Each row is a point on a tangle of strands that fork and nearly touch. The rows are in no order.
In the rows, zero is written as 128.
Two points are linked if the straight distance between their rows is under 187. Some points are linked to none.
Z_779: [103 117 148 130  92 101 142 100 135 162 175 117 102 107  98  85 130  99
 116  92 140 117 148 101 136 106 154 161 125  95  95 128 165 144  85 130
 106 152 146 125 123 129 173 148 101 115  70 143 167 167  89]
Z_349: [132 147  69 109  87 136 133 203 150 160  93 132 129 134 124 142 173 140
 131 166 139 127 136 119  80  87 144  88 163 116 188  81 106 160 101 131
 171 130  91 156 184 171 110 131  93 110  84  81  99  95 100]
Z_595: [102  99 109 164 112 170 120 111 167 113 127 134 109 121 126 186 148  96
 127  95 139  97 112 166 133 160 132 120 117 145 126 174 108 181 158  97
 122 137  99 122 148 149 167 131 171 128 190 178 212 151  90]
Z_707: [108 114  60  66 119 129 115 166 108 102 166 102 119 184 144 148 116 151
 150 107 167 122  87 108  88 111 119 150 144 191 117  87 161 155 163  81
 131 122  97 162 116 142  84 125  96 153  92  58  74 102 106]
Z_22: [150  96 171 135 117 160 132  61 149  92 144  97 111  87 140 114 106  63
  96 113 112 112 119 140 164 141 116 115 137 109 119  99 206 135 116 112
  78 126 151 142 130 179 146 126 102 111  86 175 170 186 166]
Z_704: [116 146 166 145 184 125 140 164 175  82 163 183 146 152 105 165 101 115
 166 160  56 157 151 176 122 172 103 161 170 169 123 102 124 150 191 102
 152  66 136 124  98 151 108  64 155 122 160  95 140 120 158]
Z_238: [141 143 197 172 117 166  85 104 141  95  79 132  99 123 118 156 117 138
 148 143  96 120 153 160 152 106 123  99 166  78  84 121 120 141 167 150
 115  95 167 126 152  81 123 143 125  95 118 208 186 139 181]
Z_869: [172 195 132 106 136 131 146 125  96 142 133 120 162  64 112 116 150 156
 140 132 172 131 138 125 156 179 128 127 106 138 117 133 163  97  99 148
 113 161  95 166 144 105 104 159 141 127 141 115 100 170 128]
Z_246: [114 103 140 121  73  87 124 131  94 178 112 133 144 128  87 120 152 192
 127 153 159 132 118  68 130  66 140 139 108  66 162 101 103 115  59 162
 110 127 158 100 161 124 128 122 123  72  50 122  57 140  81]
Z_128: [135 183 128 136 138 153 162 152 153 142  72 124 176 116 117 136 156 170
 144 141 146 119 116 155  93 132  86 108  99 149 155 111  67 148 118 149
 152 124  57 151 162 164 142 193 125  98 169 141 155 106 128]
Z_973: [172 145 134 116 153 142 134 113  99 166 137 106 108 114 138 144 118 190
 131  89 138 117  81 147 143 154 145 130 111 198 130 122 126 137 165 133
 160 142 133 137 129 195 123 152  84 171 146 113 105 106 146]
Z_897: [ 89 159  78  98 127  69 118 132 173 117 164 136  90 165 111  79  69  88
 148 121 128  91 122 108  61 161 103 156 101  96 102 150 126 142 131  82
 161 124 112 153  63  98 123 103 116 111 101  97 127  96 130]
Z_720: [139 107 113  86 128 124  81 109 136  99 188 114 123 112 115 162 117  36
 126 123 104 127 186 132 104 221 156  99 112 101 119 154 184 132 141 127
  89 112 146 151 104 120 127  70 192 146 150 104 122 163 155]
Z_588: [155 141  84  96 173 108 145 166 105  86 124 151 166 112 165  93 121 149
 122 143 180 146  92 132 112 127 141 128  96 145 123 151  98  85  96  82
  94 165  91 134 102  95  81 158 107 127 144 104  84 133 117]
Z_336: [155  97 186 149 103 142 133  84 122 138 112 133 133  99 114 156 130  90
  69 110 101 138 175 127 169 153 166 140 126  95 134 165 174  74  93 158
 112  86 143 122 126 106 149  73 211 140 121  77 125 152 135]
Z_499: [116 135 135 145  87 138 133 113 114 155  85 147 186 112 108 114 190 169
 132 128 166  96 119  56 136  96 137 146 109  99 149  99 131  80  73 170
 113 107 123 113 168 102 124 118 130 114  94 136  77 158  74]
Z_189: [ 93 135  80  98 118 123 147 140  78 154 125 119 207 163 141 121 144 169
 112 123 203 135 145 125 153 126 128 104  84 136 151 160 119 133 106 135
 114 189  47 112 149  86 146 166 107 166 150 153 140 157  55]
Z_841: [133 103  75  85 155 169 142 137  96  72 142 131 100 193 142 167 124 157
 130 137 128 154 113 132 163  89 117 124 172 235 128 126 158 122 195  69
 130 140 128 118  99 137  54  91 117 171 141 107 117 120 157]
Z_431: [149 148 179 122 128 113 129  93 152 138 168 162 218  98  99 140 155 109
 151 144  96 125 152 159 112 186  97 130 132  94 139  91 172 101 137 152
 124 125 165 182 139 167 134 133 107  99 120 113 123 163 176]
Z_406: [170 151 142 139 138 135 149  85  98 131  85 108  69 114 148  99  80 137
  90 114 129 145 121  97 182  97 149 139 116 146 138 162 118  75 124 132
 134  67 137 118  68 133 117 139 113 125 148 126 116  85 197]
Z_875: [159 179 111  88 161 108 165 162  81 128 102 102 142 107 144  99 137 149
 127 138 219 164 146 119 160 126 142 106  90 126 138 147 120  97  58 116
 101 174  47 151 124  92 107 160 112 121 147 100  82 140 130]
Z_233: [116 115 102  77 132 116 136  92 115 141 148 105 154 150 129 112 153 144
 101 117 130 129 121  81 115 139 130 136 118 126 122 145 128  44 121 127
 107 163 121  99  99 101 108 129 123 160  92 132 106 139 116]
Z_139: [112 106 110 164 163 122 166  90 146 152 153 191 158 134 161 112 117 133
 111  96 106 102 103 148 155 143 150 172 132 163 130 149 123 125 142 116
 126 174 101 113 124 158 138 108  88 187 135 112 123 109 126]
Z_537: [158 137 129 164 112 135 131  90  79 205  87 118 106  57 128 151 169 133
  87  88 134  94 104  97 194 137 175 151 110 108 117 111 151 108  78 175
 134  96 146 137 133 125 164 101 181 192 120  89 106 120 116]
Z_695: [132 115 139 113  99 177  59 142 122 119 145 121 121 103 112 199 140  92
 183 114 122  78 160 144 142 168 138  90 141 104  90  95 189 160 145 171
 107 146 170 142 200  89  96  93 165 131 113 131 126 170 127]
Z_479: [178 148 126 117 126 131 166 191 128 165  51 128 147 107 132 146 179 147
 123 175 118 142 123 172 106 142  88  91 107 154 130  96  78 128 128 189
 146 108 104 155 163 128 122 172 167 119 166 116 183  71 104]
Z_863: [172 153 162 102 181  71 152 167 110 103 130  85 114 113 119  88  92 127
 134 164 138 201 177 150 137 120 145 138 122 132 144 117 117 103 127 144
 137 123 142 163 111 123  99 185 115  75 142 118 137 143 187]
Z_220: [108 124 111 136  73 138 102 144 134 138  73 120  94 153 108 141 109 156
 127 183  88 132 141 110 113  80 110 160 157 118 148 104 119 100 133 156
 155  75 166 112 127 115 118  85 140  93  96 134 108 105 155]
Z_385: [113 162 158 129 103 161 148  86 169 133  88 109 102 149 143 116 110 138
 108  96 131 116 144 101 189 100 124  81  87  73 189 149  94 138 127 123
 153 106  52  92 131 135 159 108 106 165 163 138 140 125 140]
Z_532: [115  88 137 160 157  92 173 127 124 138 132 163 205  82 157  71 114 110
  77 143 138 174  81 119 103 116 136 149 100 112 147 144  87 140  82 146
 104 184 128 127 124 160 144 150  94 104 153 127 126 159 105]
Z_611: [137  85 165 148  86 159 121  78 121 130 140 109 123  79 113 152 134 104
  89  75 123 125 146 119 179 153 151 140 132 122 103 157 196 121  99 127
  92 113 162  90 144 153 167  99 202 157 102 121 155 197 104]
Z_322: [144 123  91  84 126 139 166 127 104 148 110 104 109 143 134 151 133 171
 120 123 122 157 113  92 183 116 166 123 143 193 161 119 155 118 129 124
 192 116  96 149 107 147  82  87  96 190 117  39  83  82 176]
Z_893: [148 133 110 161  66 141 117  97  89 170  60 124 139  83 139 131 183 147
 128 115 163  89 112  57 176 123 138 157 129 136 142  86 168  89  90 177
 128  72 132 151 160 109 158 115 136 128  88 121  88 129  88]
Z_587: [134 113 113 101 128 133 113  93  98 127  99  88 125 151 159 107 171 100
 118 120 116 139 146  84 158 105  93 116 144 121 123 144 130  46 129 124
 112 129 126  69  99  51 126 125 167 169 131 171 140 135  90]
Z_141: [135 173 168 113 100 166 113 116 152 128 130 116  85 129 104 163  80 162
 167 100 146  35 129 118 142 137 148  77  94  79 135 134 119 202 113 115
 154  86  94 171 127 124 141 150  96  95  92 148 117 126 129]
Z_265: [115 147  86 139  95 128  99 125 118 194  67 118  97  92 131 133 163  98
 136 136 127 116 116  69  60  90 127 142 125 140 141 114  93 125  89 147
 147  72 143 138 121 167 155 134 137  95 117  95 103  88  96]
Z_823: [116 122 132  87 115 153  77 100 168 112 157 115  95 159 140 157 125  59
 139 101 106 126 147 114  76 181 123  93 113  87 152 162 151 120 136 106
 125 129 150 125  76 107 118  74 179 137 134 103 106 115 155]
Z_211: [100 111 114 125 128  81 124 142 167 101 160 161  80 157 124  82  69 106
 137 157 113 107  82 128  48 109 107 152 163 109 129 132 120 178 126  70
 135  98 148 154  73 149 134 124 107  67  81 129 122  92 122]
Z_226: [125 112  78 134 168 112 116 164  90 138 125 118 163 146 179 134 166 134
 107 149 126 205 122 162 134 110 138 129 139 173 136 130 106 105 158 149
 119 184 124 113 149 115 135 158 131 176 168 152 154 133 110]
Z_972: [111  59 138 150 163 104 141 124 130 144 146 152 142 116 166  97  88 144
  70 122 125 159  91 135 104 118 159 163 118 135 144 150  75 180 108 138
 105 173 175 110  98 183 176 136  93 115 132 155 148 129 121]
Z_37: [130 128 106 147 134 135 128 159  72 139  91 101  99 124 145 154 126 152
 116 145 148 193 148 170 136 125 121 119 150 187 115 159 123 131 145 148
 141 105 139 127 127 129 149 152 161 163 199 150 182 128 129]
Z_601: [129 153 143 131 104 172 119  90 121 123 128 112 117 127 123 156 111 162
 152  73 179  34  98 107 138 149 124  75  78 108 133 136 101 196 121 125
 139 142  87 132 128 109 135 169 107 127 129 189 119 139 101]
Z_763: [123 137 131 136  90 156 127  90 139  96 124  88 137 149 124 131 126 146
 134 104 185  90 105 120 111 127  97  68 101 109 154 139 104 168 111 106
 103 138  66 126 124 114 167 201  83  92 128 207 168 128  88]
Z_612: [107  97 127  81 114 138 125  67 136  95 170 132 181 131 142 125 157  96
  93  97 145 116 113  72  92 184 116 124 120  93 112 170 168  81 113  84
  78 165 120  95 108 122 137 109 155 156  98 150 122 152  91]
Z_633: [125 117  95  98 117 188 125 153 147 111  58 119 141 153 142 187 183  95
 118 151  97 133 152 112 144 125 108 122 133 184 138 128 115  84 164 142
 150 114 148 125 133  85  94  68 198 145 183  84 145 112 124]
Z_469: [135 102 119 131 106 151 131 113 129 109 156 105  99  96 122 155 127  93
 114  88 148 108 141 149 168 161 148 116 105 137 115 183 171 143 133 112
 102 129 104 136 128 118 174 120 174 136 161 164 172 183  86]
Z_104: [110 123  57  71  89 122 128 161 113 121 176  90 109 203  98 146 143 159
 133 121 178  91 119 124 125 118 138 122 150 154 141 114 152 145 128  90
 120 154  77 151 143 128 121 118  99 164  73  80 118 108  78]
Z_556: [ 88 101 135 151 121 172 161 120 165  72 108 163 161 134 152 163 102 148
 103  91 128 118 113 152 161 129 135 113 106 119 157 188  91 167 133 110
 141 111  71 111 130 104 156 134 158 102 205 165 166 142 106]
Z_285: [ 93 145  69  63 117 154 109 138 156 106 176 112 117 185 107 169 132  96
 158 105 145 106 123 127  98 189 121 106 105 136 135 167 145 133 164  75
 136 150 105 151  88 108 118  99 160 149 160 118 140 124 130]
Z_484: [102 156 113 167 162  98 120 166 133 145  92 137 176 134 133 144 189 120
 141 172 115 169 123 173 132 149  82 134 168 156 130  98  97  89 162 164
 140 154 113  99 178 110 139 172 139 169 180 142 197 127 121]
Z_553: [113 146  95 160 104  81 120 125 130 129  87 125 126 122 134  82 142  93
 141 188  96 164 128  97 119  89  82 166 172 101 159 103 125  50 118 139
 118  79 141 113 131 104 125 117 123  84  93 152 108 109 143]
Z_98: [ 98 133  91  59 149  96 126 164 147 110 176  97 127 182 114 140 153 111
 113 144 104 148 148 139  64 160 116  95 135 122 157 158  99 107 160  69
 172 148 107 117  69 139 117 121 120 150 139 114 137 110 138]
Z_214: [151  89 209 145 131 169 119  79 137 106 117 112  91  91 123 160  95 111
 122 114  99 114 137 160 151 148 124 100 128 104  94 139 161 142 163 112
  80  99 164 115 130 138 140 138 144 129 128 186 201 167 191]
Z_854: [144 132 149 156 104 136 119  84 117 189  79 121 123  77 138 133 153 104
  88  99  93 145 157  95 141 146 143 168 111  95 152 163 152  77  77 162
 132  66 137 114 106 125 177 114 211 163 127  56 111 116 121]
Z_38: [139  88 184 149 103 122 111 121 141 111 117 172 144 110  99 143 126  93
  85 143 100 142 187 116 166  99 169 138 127  58 150 142 144  99  66 171
  79  90 167 101 144  80 134  59 198 110 102 114 113 169 116]
Z_76: [192 144  92  90 156 138 141 118  81 123 127 109  81 129 161 132 117 171
 119 107 164 130 104 113 170 130 161 123 130 183 137 118 147 117 128 102
 155 130  92 157 117 148  83 149  85 168 129  94  71  88 170]
Z_294: [129 137 126 151 124 103 102 159 172 140 151 153  77 135 113  95  95 122
 153 127 105 103 118 179  60  99 133 121 144 110 115 114  98 213 131 105
 173 113 132 146 120 179 141 159  64  75 109 125 127 101 150]
Z_992: [157 166 152 123 116 128  87 170  99 141 154 142 122  94 116 146 142 117
 184  91 135 106 155 143 171 158 159 114 142 118  80  84 192 148 133 165
 137 175 157 160 209 102  99 149 135 119 111 126 124 146 107]
Z_429: [112 137 123 130  86 149 139 111 156  84 126 101  89 157 128 117 106 136
 101 138 145 101 124 116 122  91 127 100 125 124 171 145 114 157  98  78
 123  99  83 144 112 147 150 143  86  81 102 188 166 132 109]
Z_455: [160 164 148 126 133 135 139  80 106 156  82  88  57 141 114 113  99 140
 103  94 131 131 131  66 199  87 135  93  92  89 163 152  94 118 116 124
 146  62 112  92 100 106 140 132 112 147 142 176 112 119 149]
Z_933: [120 106 158 127 147 109 123 144 117 109 142 130 162 139 107 138 140 138
 117 146  95 140 159 156 148 126 139 119 136  99 123 147 103 107 134 157
 132 138 155  98 143  97 132 112 167 157 129 150 149 171 155]
Z_606: [141 139 110 141 166 142 161 204 116 162  66  99 139 153 151 146 175 153
 141 178  99 170 136 175 113 152  72 104 133 175 131  84  69 106 172 182
 168 143 114 113 174 120 125 163 153 175 186 124 210  78 131]
Z_333: [113 102 109 113 115 145  78  93 145 122 143 131 159 134 148 154 187  88
 149 102 149  92 127  95  67 172  95 107 124 103 106 138 134 115 125 120
  87 163 125  94 132  85 115 132 192 151 132 151 126 141  68]
Z_101: [105 150 181 143 141 115 117 128 186 129 170 142 169 136 117 139 139 126
 153 145  79 116 156 166 104 189 120 139 156 131 161  93 151 120 161 136
 164 118 134 142 150 179 122 111  90 158  86  94 124 134 205]
Z_401: [195 110 181 113 159 110 144 145 119  63 160 129 123 105 119 103  78 110
 123 179 129 176 157 183 135 136 136 117 154 122 141 114 149 131 135 116
 111  83 184 169 125 165 100 123 103  51 108 117 134 135 190]
Z_656: [185 124 136 161 167 143 122 131  97 179 159 141 117 101 145 156 122 202
 146  92 174 113  63 144  99 164 144 119  85 194 104 124 104 186 151 129
 113 140 151 135 120 210 141 164 118 122 168 135  95 111 105]
Z_121: [156 107 133 120 134 124 129 105 109 106  84 111 142 121 142 135 160  91
  90 159  94 167 150 144 138 119 109 105 134 110 144 166 107  56 126 151
 113 107 135 104 106  75 128 116 199 140 167 158 138 127 131]
Z_448: [110 158 163 128 116 139  76 154 178 126 161 132  85 142  98 129  99 132
 175 107 121  66 146 152  90 136 117  79 108  73 106 139 112 221 107 135
 140 138 116 149 135 131 131 162  95 107 110 140 129 118 150]
Z_190: [154 121 151 158 175 155 121 106 119 124 164 142  85 155 126 140  76 161
 160  97  96 112 106 150 168 142 131 178 144 199  67 128 163 151 201 105
 151 109 197 113 105 158 101  85 120 158 139 109 121 106 176]
Z_647: [140 122 108 127 146 149 106 191 111 110 130 153 135 160 147 141 135 144
 142 112 112  98 108 126 132 112 132 121 147 149 110  92 118 165 140 141
 161 125 124 119 175 127  74 125 133 143 127 116  94 110 121]
Z_907: [138 166 118 116 126 146 158  69 153 132 123 116 108 137 151  93 154 105
 126 127 138 108 104 106 118 161 102 115 111 126 153 136 162  69 132 100
 142 132  68 139  96 169 105 144  77 145 125  99  99 102 187]
Z_473: [ 91  89 174 204  93 163  95  95 187 101 101 169  95 120 134 163 102 104
 104 121  74  82 141 147 142 107 162 111 145  82 132 136 139 177 136 133
 147  98 157  89 142 137 126  60 160 163 133 131 130 112 179]
Z_677: [ 95  77 141 191 166 132 107 105 114 171 128 142 118 143 182 126 116 174
 109 118 129 156  78 134  97 123 146 154 135 166 110 137  78 196 160 160
 129 159 194  72 133 151 168 162 102 170 147 157 163  99 117]
Z_567: [130 137 139 107 113 132  46 136 110 158 174 102 102  98 108 162 126  23
 158 112 111 123 189 136  97 170 135 111 144 105 105 112 188 161 130 155
  99 140 192 161 137  96 130  94 186 131 129 119 129 169 125]
Z_256: [ 89 144  68 113 105  80 152 116 142 128 159 148 133 141 127  79  72 109
 143 122 139  77 105  85 102 144 107 213  95 136 104 158 153  80 123  77
 125 110 104 159  61 108 140 112 119 101  91  91 107 104 120]
Z_350: [157 120 120 150 106 142 147 135 107 162 127 135 125  89 104 160 150 133
 130 138 129 131 144 155 137 157 155 153 153 183 133 135 159 104 130 148
 132 108 155 168 145 182 152 116 174 116 129  79 106 112 150]
Z_667: [130 144 141 115 127 125 102 107 119 115 130 151 159 133 124 117 159 133
 151 117 179  90 126  98 117 124 100  78  99  56 111 141 114 129  95 147
  90 198 100  77 145  59 119 148 141 141 142 175 109 155  63]
Z_661: [124 104 114 159 144  98  98  90 130  96 107 144  83 144 181  59 115  74
  91 148 103 152 110 124 130  70 130 114 173  91 126 118 131 106 143 114
 111 155 159  72 126 102 118 123 102 162 127 180 133  86 162]
Z_207: [ 98 106 164 160 199 129 106 126 139 161 168 142 126 129 144 153 126 172
 164 109  87 121  83 147  94 138 123 152 151 169  54  97  86 186 183 152
 136 165 199  99 151 166 131 158 105 127 129 159 149  98 129]
Z_960: [142 140 184 132 168 114 177 102 131  86 172 113 168  96 122  58  74 115
 123 139 122 151 100 179 160 154 112 142  89 139 120  95 159 143 138 124
 110 164 100 183 136 167 113 162  68  94 132 126 156 178 188]
Z_824: [118 111 115 133 155  67 133 154 112  78 139 150 100 156 144  66  75 128
 100 163 118 167 111 166 116  67 138 134 168 109 109 121 124 138 151 112
 122 145 150  97 124 103 108 129 117 128 101 135 129 129 124]
Z_308: [150 179 145 108 162  76 172 179  75 136  92  86 142  95 131  64 125 169
 152 159 189 210 158 121 170  84 128 148 131 140 155 111 113  82  75 161
 141 141  95 151 134 104  93 177 102  75 144 104 119 133 147]
Z_941: [150 105 165 150 127 123 141  82 130 124 153 115 126  88 141 101 134  80
  86 108 131 134 100 118 139 125 120 143 128  94 121 113 167 117  75 139
  72 156 147 137 143 163 133 164 108  88  92 158 138 167 121]
Z_410: [114 105 127 126 162  60 116 151 128 104 176 154 156 135 109  99 116 105
 121 129  98 149 135 164 118 109 134 137 139 105 102 120 115 112 146 128
 137 159 186 109 125  75  88 141 142 137 140 137 128 154 121]
Z_494: [159 148 154 163 170 157 141 152 114 143 123 164 157 106 150 137 148 167
 156 122 140 137  92 176  89 154  87 129 111 168 101 125  88 156 141 131
 120 136 123 137 134 168 125 185 131 105 197 144 136 111 116]
Z_166: [ 84  96  90  93 115 113 180 114 104 143 168 120 172 144 118 103 107 202
 102  98 194 127 140 108 130 127 155 127  85 139 131 138 126 117 115 113
  93 202  82 142 137 122 162 167  59 164 101 135 129 145  55]
Z_662: [120  97 138 140 121 131 132 161 108 125 108  90 139 117 124 146 133 139
 121 160 134 188 155 154 101 107 106 109 141 151 143 156  72 133 128 142
 116 104 133 141 121 129 183 176 152  88 173 185 210 136 108]
Z_620: [131  97 109  97 131 143 159 140 130 130 142 105 129 164 105 166 158 169
 118 150 106 150 125 139 100 123 130 127 142 172 154 152  77 104 149 106
 173 117 126 111  85 164 139 108 117 134 146 134 131 114 147]
Z_450: [109 104 141 158 103 102 111 144 144 123 120 149 104 130  99 115 157  67
  91 147  90 154 204 127 146  54 144 104 139  57 127 143 110 149  90 179
 111 127 154  73 144  82 150  48 198 159 129 121 130 151  96]
Z_239: [ 80 113  72  87 104 125 124 202 158 129 136 129 150 184  95 141 176 146
 140 153 141 117 134 134  61 104 124 120 178 121 162 109 111 155 123  99
 154 170  94 131 171 159 124 121 108 151  94  81 107 110  84]
Z_771: [124 129 160 169 140 112 103  90 143 119  90 132 122 134 161  79 139  98
 130 179  80 158 128 130 115  70  83 129 191  93 134  97 124  69 156 148
 125  86 166  96 130 107 119 127 121 107 119 204 139 112 173]
Z_373: [ 98 152 119 147  63 152 110  82 133 147 127 109  97 149 121 169 118 114
 152  79 127  72 140  88 178 152 147 183 117 150 121 142 188 130 141 130
 150 109 108 131 115  95 136  90 150 179 123 109 130 131 130]
Z_755: [125 129  72 124 179  90 158 115  99 137 125 176 152 102 183  63  84 132
 114 126 184 113  81  98 111 118 140 173  96 150  87 149 113 100 122  81
  92 164 125 109  83 106 111 150  92 139 143 105  83 109 102]
Z_843: [120 157 167 145 146  99 189  86 141 144 160 141 194  75  90  77 129 120
 161 116 101 146 123 153 141 156 117 166  81 117 109  97 165 109 123 147
 131 142 146 184 122 170 133 160  98  73 106 112 142 195 167]
Z_258: [132 137 155 131 125 167 134 135 154  97  95 138 137 158 146 149 108 149
 114 112 126 120 145 150 160 129 134  58 104  73 175 167 101 154 128 141
 126 136  57 114 152 114 144 148 131 128 176 158 133 119 138]
Z_777: [146  85  67  82 155 156 125 156 122  88 166 128 102 187 131 173 125 126
 149 122 155 140 106 104 141 125 122 141 158 252 129 107 177 152 163  60
 100 118 110 172  91 182  71  72 118 138 141  61  85  97 111]
Z_112: [129 157 102 123 105 163 147 143 106 135  96 131 195 128 135 151 169 172
 143 124 192 100 111 101 134 131 137  83  58  95 135 148  83 147  95 145
 115 160  57 107 149  79 135 154 148 148 167 151  98 148  55]
Z_758: [135  89 126 119 117 140 155 130 147  67 133 114 129 113 133 123 110 104
  96 153 131 149 125 145  90 125 117 109 134 138 162 166  99 134 112 109
  97 135 119 144 111 163 162 140 137  71 143 184 170 149 112]
Z_348: [ 86 123 118 127 167  70 159 136 148  98 149 155 208 115 124  56 113 114
  83 143 121 153  80 130  93 111 102 127 119  78 151 121 100 124 106 109
  96 193  93 122 128 126 131 158  81 122 118 125 119 115  93]
Z_65: [111 155  87 136 142  68 146 112 109 151 137 159 143  94 149  78 109 117
 140 127 161 112  94  86 123 154 128 229  98 155  87 135 165  76 101 116
 115 129 135 142  88  87  91 116 109 101 102  71  68 128 127]
Z_689: [109  81  87 101 159 121 137 182 109  96 152  93 118 175 120 153 129 167
 116 159 122 192 141 152 136  92 123 149 175 220 120 127 102 128 193  73
 138 141 153 106  97 161 114 108 124 153 153 146 164 149 131]
Z_866: [173 111 168 120 177 121 123 182 136  70 178 163 152 116 107 150  89 120
 151 152 105 173 166 178 122 132 143 136 153 148 106  87 146 159 171 109
 134  64 172 162 120 163 100 115 143  91 145  90 120 140 167]
Z_765: [119 154 180 164 147 144 119 121 196 114 166 182 114 153 127 158  90  91
 147 148  55 116 151 167  87 172 126 156 158 126 144 107 139 159 171 106
 168  90 144 129 109 159 121  49 117 131 137  79 136  91 205]
Z_456: [ 94 106 139 166 207 144 138 112 156 135 187 142 115 155 131 146 100 153
 157  93  89 108 100 136 130 182 118 183 142 203  50 117 116 155 212  84
 135 167 165  95 111 163 129 109 101 151 138 155 137 108 147]
Z_638: [124 159  79 147  99 116 116 147 135 187  57 146 146 106 115 105 180 118
 140 124 153 111 110  58  99  81 126 145 105 104 125 107  70  98  89 151
 141 104 133 101 137 117 146 117 156 123 117 122  72  97  64]
Z_628: [117 113 147 165  90 104 124 178 170 174  74 151 141 101 103 124 191  74
 100 157  72 147 205 134 130  64 158 111 147  80 159 132  88 141  89 198
 151 105 136 100 181 136 170  76 185 145 143 107 121 121  96]
Z_880: [107 152 154  88 149 144 106 110 142 108 165 118 133 157 105 131  97 146
 165 107 110  89 124 121 123 186  77 136 114  95  84 130 120 113 168  99
 132 135 117 138 105  91 112 145  95 121  98 163 124 147 176]
Z_86: [130 136 160 160  83 163  85 141 132 105  57 148  87 137 123 140 101 152
 163 174  88 119 155 125 148  61 122 109 166  83 111  95 127 147 142 157
 147  60 176 131 165  91 119 108 137  68  91 157 126 104 165]
Z_607: [104 134 144 122  81  90 159 143 117 148 181 117 116 119  78  75  89 152
 135 130 158 127 131 138 150  88 151 159 129 113 107 113 156 157 101 112
 126 137 154 148 148 135 144 151  89  58  58 115 145 152 104]
Z_244: [110 156  64 123  86 144 110 171 150 182  69  85  68 167 133 145 162 101
 145 150 119 114 127  76  80  93 137 112 135 145 180  97 108 141 118 128
 178 100 119 156 141 148 138  85 105 135  95  94 105  71 110]
Z_748: [168 184 152 133 156 109 108 184  92 164 118 134 143  79 125 131 116 137
 177 115 133 138 140 164 163 156 142 120 123 138  72 102 152 114 116 190
 156 163 128 166 173  93  98 179 145 133 156 105 124 129 123]
Z_88: [ 93 134 134 130  56  77 117 157 108 181 145 128  78 137  83 111 134 155
 148 138 158 129 123 107 137  60 149 136 158  76 124 106 134 182  77 140
 140 138 170 102 174 114 150 139  92  69  54 117 101 124  68]
Z_868: [175 147 167 137 146 151 151  73 101 105 120 133  89 125 143 116  91 157
 142 142  97 125 106 128 178 135 121 160 140 169 119 136 170 107 158 115
 147  91 158 142  99 152 105 122  87 132 126 138 120 113 217]

A fork is a point with three links. Follow the links from the first point to the second and name the forks in between, in order.
Z_720; Z_238 -> Z_499
Z_226; Z_98 -> Z_875
Z_104; Z_258 -> Z_499 Z_336
Z_207; Z_349 -> Z_336 Z_499
Z_677; Z_450 -> Z_336

A fork is a point with three links, a tip a point with one. Leave the first point through the second and follow the links. Name the first fork or tip that comes.
Z_121; Z_587 -> Z_166
Z_448; Z_141 -> Z_322
Z_494; Z_128 -> Z_875
Z_336; Z_611 -> Z_348
Z_748; Z_992 -> Z_499
Z_972; Z_677 -> Z_336
